Points, in no order, along strands that fork, close into loops and pass close to each other.
Points whose rows are less than 71.3 apart are linked; no others are. Some points are linked to none.
(227): [  0,  27,   8,  -2,  28,   6,   6,  22,  30, -29,  12,   1, -39,   5, -12,
 -35,  -4,  -3,   6,  -7,   0,   6]
(527): [ 29,  20,  -8,  14,   8,  22, -23,  -4,   8, -22,   2, -13,   5,  -6, -42,
 -14,   7, -14,  -6, -23,  16,  17]
(1530): [ 13,  24, -39,  15,   2,   5,  19,  -4, -28, -26,  29, -11, -25,  -5,  -1,
 -21, -13,  19,   2, -11,   2,  12]
(293): [-11,  23,   1,  -4,  10, -27, -17,  24,  10,   9, -13,   2,  16, -11, -16,
 -12,  25, -23, -46,  10,  12,  -9]
(1497): [-20, -16,  18, -11,   0, -18, -42, -55,  -6, -29,  14,  -6,  24,  20, -36,
  44,  -5,  17,  10,  -4,  -1, -32]
(1128): [ 14,  11, -18,  -4,   1,  11, -28, -31,  13,  -3,  12,  -1,  25,   1, -30,
  -8,   3,  -1,  -8, -23,   4,  -1]
(20): [ -3, -17,  11,  23, -15,  -1, -38, -21,   8, -24, -23,  -1,  19,  13, -26,
  31,   4,  -6,  24, -23,  36,   3]
(1260): [ 19, -34,   9,  -9,  25,   1,   5,  46, -27,   6,  -6,   4,   6,   9,  42,
  -3,  -4, -25, -13, -18,  -8,  13]
(501): [  9, -27,  24, -20, -14,   0,  -5,   1, -25,  30,  -9, -14,  10,  -9,   6,
  61, -24,  23,  49, -30,  18,   6]
(1396): [  0,   6, -27, -19,  -9,  -2,  -2, -32,  -9,  31,  16,   6,  18, -27,  11,
  26, -14,  16,  23, -23,  -5, -30]
(896): [-13,  12,  19,  -3,  25,  -2,  14,  16,   2, -10,   9,  37,  -4,   3, -24,
 -56,  -2,  16, -14,  27,   5, -22]
(1403): [ 15,  37,  21,   3,  17,  28,  -6, -14,  28, -17,  27,  15,  -7,   3, -23,
 -22,  44, -24,  10,   5,  -9,  27]
(876): [-18,  26, -15,  32,   4, -14, -22,  -5,  11, -15, -17,  -1,  24,  -2,  -9,
 -11,  43, -31,   8, -28, -21,   3]
(1081): [-11,   3, -12,   8, -22,   3,   0, -13,  34, -10,  -7, -12, -19,  10,  37,
  23, -13,  10,  28, -12,  -5,  14]
(42): [-11, -10,   9, -27,   9,  -1,   3,  29,  14,  28,   1,  11,   2,  -4,  56,
  12,   5,  -8,   5,   2, -19,  -7]
(1465): [ 19,  -3,  -4,   6, -11,  33, -21, -58,  19,  -7,  40,  17,  12,   6, -15,
  18,  35, -13,  14,  18,   8,  -6]
(1019): [-16, -10,  15,   1, -17, -17, -27, -63,  36, -15,  11,  -6,  25,   8, -27,
  12,  28,  -5, -11,  10,  -3, -12]
(612): [ -1,  -4,   4, -12,  -9, -31, -24, -10,  15,  11, -18,   0,  39,  -1, -17,
  -8,   2, -17, -35,   4,  14,  -5]
(571): [ 28,  -5,   3, -26,  -2,   5,   8,  25,  -7,  29,  -2, -26,  -6, -22,  16,
  35, -34,  12,  15, -14,   1,  11]
(565): [-13,  42,  22,  34,  29,  12,   0,  25,  -4, -14, -10,  18, -15, -28, -36,
 -30,  34,  -9, -25,  24,  11,  -7]
(614): [ -5, -18,  -3, -26,   2, -16, -25, -24,  -6,  28,   7,   3,  38,  -8,  10,
  28,  -1,   9,  23, -22,  -8, -29]
(541): [ -1,   5,  18, -45,  28,  -2, -13,  20,  26,  41,   2,   5, -14,   2,  -5,
   1,   9,  -6, -46,   2,  -2, -27]
(1523): [ 10,  11,   7,  46,  -3,   5,  -5, -34,  -2, -31, -21,   3,  19, -11, -13,
 -18,  30, -41,  34, -10,  -4,  34]
(1139): [ 19,  -7,  -2, -19,  -4,  25,   4,  18,   2,  18, -10, -11,   0, -10,   7,
  -3, -45,  19,  20,   1,  -9,   8]
(1100): [  3, -19,  11, -20,  21,  -7,  25,  38, -17,  21,   6,   2,   2, -13,  64,
   4,   4,  -7,  -8,  -8, -18,  11]
(447): [ -8,  -5, -18,  16,   3, -45,  21,  38, -26, -25,  -9, -23, -21,  10,  21,
 -12,  -2,  -6,  -6,   2,   7,  13]
(1194): [-21,   9, -12,  24,  -7, -43,  39,  10,  -9, -30,  -1, -24, -27,   2,  17,
 -25,   3,   8, -15,  25,  11,   8]
(159): [ -1,   2,  10,  12, -16, -33, -26, -14,   1,   1, -30, -11,  45,  -7, -46,
 -13,  15, -14, -36,  -6,   9,  20]
(1596): [ -7, -18,   7,  10, -35, -21,  17, -25,   5, -15, -39,   7,   7,  11,  22,
  -3, -38,   0,  23,  -2,  19,  27]
(349): [ -1, -17,   5, -18, -19,   1,  -6, -32,  39,  11, -11,  -2,   6, -13,   7,
   2, -22,  -3,   3,  16,  19, -17]
(419): [-12,   7,   5,   7, -22,  14, -39,  -6,  19,   3,  11,  -6,  12,  15, -53,
   3,  27,  17, -38,  -6, -20,  19]
(208): [-14, -17, -20,  16, -20,   2, -16, -20, -15,  -3, -23,  35,  43,  18,   5,
  -4,  -1, -13,  23, -20,  -7,  -9]
(248): [  1, -14,  -3, -19,  -6, -23,  -6,  -9,   3,  26,  -5, -12, -14, -17,  24,
  56, -10,  -1,   0, -16,  31, -15]
(245): [ 14,   1,   9,  32,  -5,  11,  36,   3, -23, -29,  33, -15, -42,  14, -21,
 -26,   9,  28,  -3,  39,  24,  24]
(1058): [ 19,  -7, -13, -23,  19,   8,   0,  27, -37,  37,  15,   6,  13, -28,  28,
  29,  -2,   2, -15, -20,   1,  -9]
(692): [-14,  17,  16, -16,   7,  17, -18, -20,  53,  17,  10,   8, -28,  16, -34,
   3,  28,  -2, -38,   3,  -9, -22]
(519): [-18,  -3,  15,  31,  25, -17,  23,  40, -12, -18,  23,  16, -42,  20, -18,
 -42,   8,  41,  13,   4,   9, -21]
(792): [  1,   5,  -8,  20,   1,  -5,  36,  -9, -21,  -5,  35, -39, -36,  19, -10,
 -25,  -9,  55, -15,  26,  16,   2]
(1181): [  2, -15, -29,   3,  -1,  -5,  24,  27, -57,   4,  -7,   7,   5,  16,  28,
 -11, -28,   4,  14, -12, -31,   5]
(755): [-15, -29,  29, -22,  -1, -35, -41, -35,  11,  -9,   3, -16,  24,  18, -25,
  47,  -2,   5,  -9,   4,   8, -27]
(204): [-16,   7, -26,  -1, -21,  22,  12,  -4,   2,  18,   2,  19,  10,  -4,  39,
   8, -16,  24,  25,   1, -27,  -8]
(935): [ -9, -15, -12,   5, -18, -26,  25,  -2,  -8, -17, -27,   8,   6,  17,  29,
 -29, -25, -12,  21,  -4, -14,  14]
(542): [ 11, -40,  35, -27,  -7,  13,  14,  18,  21,  34,  10, -22,   0, -26,  16,
  68,   6,   2,  27,   3, -21, -22]
(843): [ 13, -33,  -6, -10,  -2,  -8,  18,  16, -51,  18, -18,  14,  26,   5,  34,
   0, -28,  -7,  24, -20, -27,   8]
(48): [ 13, -29,   7, -13,   7,  -9, -33,   0, -17,   9, -15,   0,  23,  19,   7,
  29, -12,  -8,  28, -51,   9,   3]
(782): [ 19,  -3,   0, -25,  -6, -17,  13,  -2,  -6,  40,  -1, -28, -24, -27,  20,
  58, -20,  12,   3, -19,  11,  -1]
(271): [ -4,  16, -14,  18,  25,   0, -14,  37, -26, -18,  -9,   3,  15,  18, -29,
 -32,  15, -22,  -6, -28, -27,   2]
(24): [ -5,   9,  -8,  -4,  12,  17, -10,  60,  -2,   7,  -7,  24, -14,   7,  25,
  14,  -1,  -3, -20,   1,   8,  -7]
(613): [  5,  16, -25,  18, -26,   4,   2, -23,  -6, -11,  -6,   7, -12, -13,   9,
  25, -15,   7,   2, -15,  32,  11]
(213): [  1,  -6,  -5, -23,   4,  -1, -13,   0, -12,  21,  -9,  16,  49,  22, -11,
 -39,  -9,   2, -20,  -4, -27,  -3]
(1262): [ 24, -12, -13, -31,  24, -20,  -8,  19, -34,  18,   2,  -8,  28, -12, -11,
 -22, -19,   0, -26,  -7,  13, -12]
(1111): [ -8, -12,  20,  43,  13,   8,  24,  25, -16, -38,  -3,  10, -16,  11, -30,
 -60,  15,  -5,  17,  27,   2,   7]
(1158): [  5,  20, -20,  23,   1, -23,  31, -11, -32, -17,  16, -50, -24,  17,   3,
   1, -16,  40, -26,  11,  15,   4]
(941): [ -2,  16,   4,   1,  -8,  21,   9, -28,  13,  -2,  14,  41,  22,  -8, -11,
 -38,  22, -17, -12,  35,   9,   2]
(138): [  6,  -7, -11,   4, -11, -15, -18,  -5, -10, -11, -24,   4,  10,   1,  -3,
  18, -19,  -7,  20, -34,  37,  11]
(691): [ 14,  13, -21, -18,  10,  -5,  18,  -7,  -6,   5,  17, -16, -30, -25, -15,
 -22, -27,   9, -19,  13,  19, -15]
(1500): [ -1,  15,  16,  39,  -8,  49, -31,  -5,  20, -14,  -5,  15,   5,  -6, -24,
  16,  40, -18, -11,  23,  10,   8]
(800): [ -6,   6,  -7,  34, -10, -29,  30,  -7,   1, -43, -12, -18, -13, -14,   4,
 -36,   6, -18,  12,  16,  10,  25]
(406): [ -5, -10,  16, -37,  13,   5,  16,  21,  10,  53,   9,  10,  -6, -28,  43,
  31,  18,  -9, -14,  10, -14, -25]
(1000): [ 11, -13,  10, -30,   7,  32, -10,  31,   5,  40,  -7,   7,  23,  -3,   8,
   6, -23,  15,  11,   6, -18, -16]
(1131): [ 21, -45,  28, -17,  -2,  12, -20,   7, -16,  35,  -6,  -5,  26, -14,   6,
  60, -21,  15,  23, -14,  18, -11]
(1006): [ -5,  18, -30,  -9, -20,  23,  20, -17,   0,  30,   9,   6, -11, -24,  22,
  25, -22,  28,   9,   2, -17, -14]
(411): [-11,  32, -19,  -4,  -8,   0,  17,   3,  24,  10,   1, -20, -44,   3,  44,
  37,  -9,  16,   3, -15, -19,   6]
(1435): [ 17,  25,  -1,  36, -10,  22,  16,  -9, -18, -22,   7,  21,  -1, -22,   5,
  -9,  42, -28,  22,  33,   5,  39]
(1132): [ 16,   8,  11,  22, -11,  -2, -23, -37,  -5, -11, -18,  -2,  43, -15, -51,
 -17,  16, -16, -18,  -1,  22,  22]
(563): [-13,   1,  -1,   9, -17, -13, -11, -55,  40, -21,  10,   2,  11,  -5,   2,
   8,  24, -19,  23,  -6,  13, -11]
(710): [-12, -26,  -1,  -1,   1, -22,  14,  21, -11, -13, -30,   9,  13,  30,   8,
 -51, -13, -32,   8,   3, -28,   0]
(502): [-15, -20,   5, -22, -28,   1,  17, -25,  22,  38,  -8, -10,  -2, -25,  20,
  47, -11,  16,  25,  24, -12, -34]
(777): [  4,  15, -12,  12,   2, -17,  34, -22,   0, -36,  22, -12, -18, -12,   0,
 -46,  12, -13,  18,  10,   3,  23]
(1422): [-11, -23,  11,   2, -27, -20, -10, -29,  35, -11, -31,   3,  15,  -4,  13,
   1, -18, -14,  11,   9,  37,   3]
(23): [-22,  -3,  13,  19, -37,   6, -32, -23,  18,  -4,  20,  -9,   2,  -6, -57,
  10,  43,  13, -39,  17, -20,  21]
(844): [-23,  15, -13,  13,  -3,  -2,  48,   5, -34,   0,  12,  -7, -10,  18,  22,
 -25, -16,  52,  -4,  31, -26,  -5]
(655): [-13,  18,   4,  -8,   2,  13,  25, -11,  12,  -3,  16,  44,  -6,  -9,   5,
 -46,   0,   4,  -5,  36,   3,  -8]
(1630): [  6,   6, -14,  -6,  38,   4, -13,  57, -35,  -7,   4,  12,   5,  25,  -5,
 -24,   6,  -8, -12, -28, -22,  -7]
(1561): [-23, -21,   8, -19,   0, -21, -25, -29, -25,   7,   8,   7,  21,   2,   5,
  51,   0,  15,  39, -23,  18, -31]
(671): [ 16,  10,   8,  19,  -6,  23,  43,  -9, -13, -30,  24,  -9, -36,  23,   6,
 -19, -15,  28,  -2,  43,   3,  38]
(32): [  8, -13,   7,  -2,  13, -16, -32,  34,  -7,   3, -15,  -1,  33,  24,   6,
   7,  28, -29, -30, -30,  -7,  16]
(1029): [ 19,   4,   0, -27,   5,  39,  -7, -27,  25,  37,   8,   6,  -7, -14, -29,
  -7, -18,   8, -19,  15,   9, -26]
(1034): [-12, -27,   7, -20, -10,  17,  -9, -41,  35,  19,   3,  -5,   2,  -8,  -1,
  30, -10,   9,  14,  28, -10, -49]
(700): [ 25, -12,  -8, -27,  16, -19, -16,  10, -39,  25,  -1,   3,  27, -18,   5,
  14, -15,  -8, -15, -27,  26,  -6]
(1516): [-15, -17,  -7,  11, -20,  12, -13, -30,  10, -12,   3,   3, -10,   1,  19,
  59, -13,  16,  28,   4,  11, -26]
(396): [ -3,  34, -19,  19, -30,   7,  23, -44,  -2,  -3,   0,  -1, -17,  -3,  27,
  38, -11,  21, -10,   1,  13,  12]
(73): [  6, -45,  41, -15,   9,  11,   6,   8, -10,  14,  23, -15,   6, -31,  26,
  86,  11,   2,  22,  -7, -13, -31]
(469): [-12,  -1,   5,  38, -11,   5, -48, -11,   9, -24, -15,  -4,  29,  13, -34,
  32,  32,  -9,   2, -16,  -2,   0]
(608): [  8, -29, -10,  21, -14,  -4,  24,  24, -37, -22, -20, -15, -11,  26,   2,
 -22, -43,  19,   0,  22,   6,  13]
(398): [ -3,   3,   4,  16, -16,  29,  37,   0, -11, -22,  -2,  11, -20,  22,  19,
 -20, -31,  28,  -1,  36,  -6,  27]
(1328): [ -2,   2, -11,  -8,  22, -25,  20,  48, -14,  -8,   9, -21, -32,   6,  26,
 -11, -10,   7,  -1,  -3,  -5,   8]
(1401): [ 27,  15, -18, -13,   5,  25,   3, -18,   5,   7,  13,   2, -26, -25, -24,
 -12, -16,  -4, -24,   8,  33, -14]
(39): [-10, -21,  17, -23,  10, -16,   2,  28,  15,   3, -27,  11,  21,  19,  14,
 -43, -13, -15, -11,  18, -10,   0]
(1316): [-13,  39,  18,   4,  14,   6,   6, -15,  44,  -1,   0,  14, -29, -19, -26,
 -23,  40, -32, -27,  17,  10,  -6]
(1464): [ 23,  -1,  -2,  22, -24,  30,  -8, -42,   8, -22,  21,  20,  -1,  -2,  -3,
  23,  22, -16,  32,   4,  26,  22]
(1102): [  4,   8, -24, -17,   2,  20, -20, -48,  18,  19,  29,   0,   9,  -8, -13,
  12,   2,   8,   9, -17, -10, -35]
(1522): [-10, -14,   9, -13, -12, -14,  14,  11,  13,  26,  -6, -11,  -4,  -7,  60,
  46,  -2,   3,  15,  -1, -16,   5]
(1539): [ 27,   6, -12,  -8,  -5,  41,  13, -21,   3, -13,  23,   4, -16,   2,   7,
 -20, -28,  12,  31,  -4,  -9,  29]
(360): [-14,  35,  21,  -3,   3,   3,  -9, -16,  39,   6,   6,  10,  -4,  -5, -41,
 -20,  38, -11, -42,   8, -10,  -2]
(1485): [ -9,  31,   1,  25,  22,  -4, -20,  35, -21, -11, -16,  -6,  13,   3, -47,
 -29,  31, -13, -28, -12, -25,  14]
(944): [ 14,  23, -15,  -4, -11,  46,  14,  -4,  14,  16,   5,  -4, -55,  -8,   4,
  27, -27,  18, -12,   6,  10,   2]
(1372): [  9, -33,  22, -23,  -8,  15,  -6,  15,  27,  21,  -5, -21,   7,  -4,  16,
  47, -19,   9,  51,  -5, -22,  -6]
(1489): [-16,   2, -33,   9,   0, -14,  35,  25, -56,   2,  10,  -3,  -4,  13,  27,
 -12, -18,  35,  -5,  15, -21,  -6]
(907): [ 18, -24,  10, -31,  17,  -9, -24,   0,  -7,  27,   3,  -7,  39,  11,  16,
  10,   1,  -7,  11, -42, -23,   0]
(1314): [ 19,  23,  17,  15,  27,  -5,  22,  -5,   0, -34,  28,  -9, -26, -13, -25,
 -50,  36, -24,  21,  19,   3,  30]
(1408): [-10,  18,  -8,  40,   6,  -2,   4,  -6,  -6, -31, -23,   4,  15,  -4, -10,
 -37,  27, -42,  19, -15, -24,  15]
(645): [ -6,  26,  15,  15,   1,  20,  10,  -4,  48, -14,  -3,  15, -43, -14,  -4,
  -4,  27, -26,  -9,  19,  21,   6]
(818): [  3, -18,   6, -26,   3, -35, -25, -16,  23,  19,  -5, -14,   1,  -9,   3,
  39,   2, -19,  -8, -17,  29, -23]
(124): [ -2, -36,  37, -39,   4, -42, -29, -29,  10,  27,  -7, -17,  24,  -4,  -5,
  36,  -5,  -3,   4, -11,  31, -20]
(1247): [-17, -33,  37, -33,   3, -16, -12, -17, -30,  16,  10, -12,   7,  -6,   9,
  62,  -3,  14,  57, -32,  21, -15]
(1458): [ 22, -12,   2,  -7,   6, -18,  29,  25, -32,   0,  -2, -55, -15,   9,  10,
   6, -44,  34,   5,   0,  -8,  20]
(579): [ 11,  12,   8,  35,  -4,  20, -37, -11,  15, -21, -16, -19,  19,  11, -43,
   4,  26, -22,   3, -30,  -4,  30]
(165): [ -4,  -2,   4,  -6,  -8,   7, -39,   9,  18,   3,  -6,  -1,  24,  34, -29,
  -9,  12,   3, -28, -16, -25,  17]
(263): [ -3,  35, -23,   0, -18,   3,  35, -19, -18,  23,  -6,  -9,  -2,  -8,  33,
  35, -24,  38, -11,   7, -15,  -2]
(578): [ 24,   1,  -3, -15,  13,  31,   4,   5,   5,  -9,  11,  -6, -13,   2, -13,
 -41, -36,  17,  16,   3,  -2,  11]
(596): [ -7,  -8,   4,  -6,   4, -21, -37,  12,  16,  -1, -13,  -9,  28,  34, -10,
  -1,  24, -21, -14, -34, -27,  17]
(147): [-11,  10,   2,   1,  31, -11,  15,  53,   3, -22,  10,  -1, -47,  19,   0,
 -27, -10,  19,  10,  -3,  -4,   0]
(1635): [  0, -10, -16,  -1,  -8,  -4,  -7,  17,   9, -10, -16,  -9, -12,  21,  35,
  18, -21,  -5,  34, -35,  -9,  21]
(422): [ 12,  -2,  12, -39,  10,  34,  -9,   8,  23,  45,  -5,   2,   5, -11, -20,
  -4, -28,  18, -13,  15,  -5, -25]
(1623): [ 12, -11,   1, -10,  22,   3, -21,  48,   6,   2,  -7,   2,   3,  15,  21,
  11,   5, -21, -14, -20,   3,  13]
(1054): [  0,   4, -27,  -9,  21, -20,  15,  22, -28,   5,  29, -13, -22, -13, -12,
 -38,  -8,  22, -11,   5,  13, -27]
(1341): [-22, -24,   7,  44,   7, -12,  28,  35, -22, -16,   8,   8, -33,  34, -18,
 -57,  12,  21,  20,   8,   0, -11]
(429): [  6, -24,  16,  -9,  -1,  -7,   3,  23,  -1,  11,  -7, -18,  -5,   3,  58,
  48, -10,   1,  27, -28, -15,  23]
(87): [ -4,  -7,  -6,  36,   2,  14,  13,  25, -27, -32, -17,  11,  -5,  15, -21,
 -48,  -3, -18,   9,   9,  -8,   5]
(1140): [  2,  27,   5,  11,   6,  11,  23,   5,  34, -28,   8,  -3, -54, -11,  -2,
 -20,   5, -12,  -2,  14,  14,  19]
(703): [ 19,  42,  36,  18,  34,  11,  -2,  -6,   7, -18,  14,  -4,  -8, -10, -41,
 -37,  49, -25,   8,  15, -15,  39]
(441): [  6,  12, -19,   2,  -4, -33,  27,  13, -38,   2,  -3, -28, -16,  -8,  17,
  21, -26,  24, -37,  16,  23,  -1]
(554): [ 13, -34, -14,  -6,  16, -37,   9,  33, -49,   1,   1, -12,  11,  -7,   1,
 -22, -13,  -2, -18,   7,  25, -10]
(635): [-15,   6,   7,  18, -21,   0, -28, -58,  17, -10,  27,  -5,  17,  -6, -46,
  20,  54,  -5, -26,  10, -15,  -1]
(751): [-21,  26,  -6,  -7,  12,  19,   9,  43,  12,  11,   1,  41, -36,  -1,  19,
   6,  -5,  12, -15,   9,  -2, -17]
(158): [ -5,  -3, -27,   7, -16,  31,  -1, -13,  -4,   0,  -3,  33,  24,   8,  17,
 -16,  -9,   7,  20,   0, -14,  -5]
(1627): [  4,  13, -14, -29,   9, -22,  42,  19, -20,  18,  16, -37, -11, -18,  22,
  -7, -20,  30,  18,  -4, -37,   1]
(707): [-16,  -6,  -9,  34,   6, -17,  17,  57, -30, -30, -21,  -2, -22,  19,   5,
 -26,   7, -13,   3,   7,  -5,   3]
(104): [ -8,  13,   5, -25,  18,  -1,  -3,   3,   0,  13,   7,  24,  25,  11, -23,
 -52,  -6,  15, -28,   9, -21, -12]
(312): [  0, -21,  15, -37,   5,  12,  17,  16,  27,  56,   5, -12, -24, -26,  17,
  49,  16,  -1,   2,  10, -21, -39]
(301): [-21,  40, -32,  17, -11,  14,  13,  17,   7,  -5,   4,  22, -35,  -9,  23,
   8,  11,  -3, -17,   6,   5,  -1]
(345): [  2,  17, -12,  33, -17,  30,  17,  -4,   1, -34,   4,  24, -13,   5,  16,
 -18,  10, -14,  20,   9,  -4,  33]
(925): [ 13, -27,   1, -16,  14,   9, -15,  24, -28,  16, -16,  15,  38,  40,  -3,
 -24, -14, -19, -12, -18, -40,   2]
(1113): [-13,  30,  12,   8,  23, -11, -11,  40,  -4,  -5, -11,   6,   9,  -5, -37,
 -29,  24,  -9, -43,   6,  -2,  -5]
(371): [  1,   3,   0,   6, -17,  25, -11, -52,  23,   5,  20,  28,  22,  -7, -13,
  -3,  33, -14, -15,  31,  11, -13]
(1428): [ -3,  -9,  11, -25,   1, -15,  -5,   1,  30,   9, -18,   3,  18,  -2,   3,
 -28, -17, -15, -23,  22,  12,  -7]
(129): [ 22,  -1,  -8,   6,  -6,  -5,   2, -35, -12, -17,  -7,   6,  31, -16, -28,
 -37, -13, -12,  -4,   0,  32,   6]
(586): [-13,  17,  25, -34,  17,  -8, -25,  16,  41,  31,   5,   5, -16,  21, -20,
   2,  17,   4, -48,  -9, -19,  -8]
(1152): [ 14, -34,  -8,   1,  -3,   2,  11,  18, -28, -11, -17,  -1,  10,  12,  -6,
 -41, -45,   6,   4,  17,   7,   0]
(689): [  0, -33,  -9,  -4,  -8,   0,  -8,  -2, -39,  23, -21,  33,  43,  16,  29,
  13, -20,  -4,  29, -30, -19, -10]
(295): [  9, -10, -15, -12,   0, -38,  19,  22, -43,  11,  -3,  -8,   0, -23,  20,
   4, -22,   6, -27,  12,  34,  -3]
(1157): [ -5,   2,  -8,  18,  -4,  13,  22,  37, -22, -21,  -8,   1, -29,  20,  11,
 -10, -31,  26,  -9,  23,   3,  15]
(779): [ 19, -25,  -8,   9,  -5, -13,   3,  -3, -26, -26, -20,  -5,  17,   4, -27,
 -46, -29,  -8,   1,   4,  22,   3]
(948): [-21,  -7,   6, -11, -29, -18,  23, -20,  26,  26, -19, -12,  -8, -12,  44,
  44, -16,  15,  11,  21,  -8, -10]
(627): [-19,  31, -25,  22,  -2,  18,  16,  16,  -1, -26,   6,  24, -21,   3,  16,
 -16,  11,  -2,   7,  -3, -10,  12]
(840): [-11,  -2,  -5,  12, -27,   4,   3, -39,  47, -20,   5,   1, -17,   2,  31,
  13,   4,  -8,  28,   5,   5,  11]
(649): [ -2,   0,  10, -29,  21,  22, -16,  32,  27,  41,  -4,  10, -29,  -1,   3,
  30,   2,  -4, -31,   5,  10, -35]
(1042): [  3,  20,   0,  26,  -6,  17,   7, -27,  -5, -14,   2,  30,  29, -21,  -7,
 -30,  42, -29,   4,  29,   1,  16]
(64): [-26,  21, -10,  13,   1, -29, -25,  -9,  36, -12, -11,  -7,  13,  -5,   1,
   7,  46, -30,  -2, -19,  -6,  -9]
(135): [-13, -14,  11,  10, -16,  -3, -46, -39,  -5, -37,  19,  -9,  20,  16, -50,
  46,  11,  18, -16,  -3, -13, -12]
(754): [  1,  35,  22,  36,  18,  37, -14,  20,  13, -17, -12,  17,  -7, -13, -30,
 -16,  32, -16, -14,  14,   9,  16]
(133): [ 21,  18, -19,  -9,  -7,  29,   6, -39,  21,   1,  27, -11, -30,  -9,   8,
   8, -19,  10,  28, -19,  -2,  16]
(770): [-10,   4,  -7,  -2,  -3, -44, -23, -11,  21,   0, -11,  -6,  10, -11,   9,
  26,  21, -29,  -2, -22,  28, -12]

A tip is a point with one link. Name the tips that can be reached along the links from each point below, in the order of the rows.
(1128) | (1131), (844)
(519) | (1403), (649)
(876) | (1523), (1054), (135), (133)

How many points has the smallest loop of links through each point below? Write 0 if it is on no loop.
(1465) | 0
(563) | 17
(710) | 7
(87) | 8
(48) | 9
(843) | 0
(527) | 11

A fork is a point with three links, a tip a point with one. Leave the first point through the second and follow the links. Name the first fork or tip that comes.
(398), (1157) | (612)
(1140), (645) | (649)
(24), (751) | (941)
(158), (208) | (844)
(1403), (703) | (447)
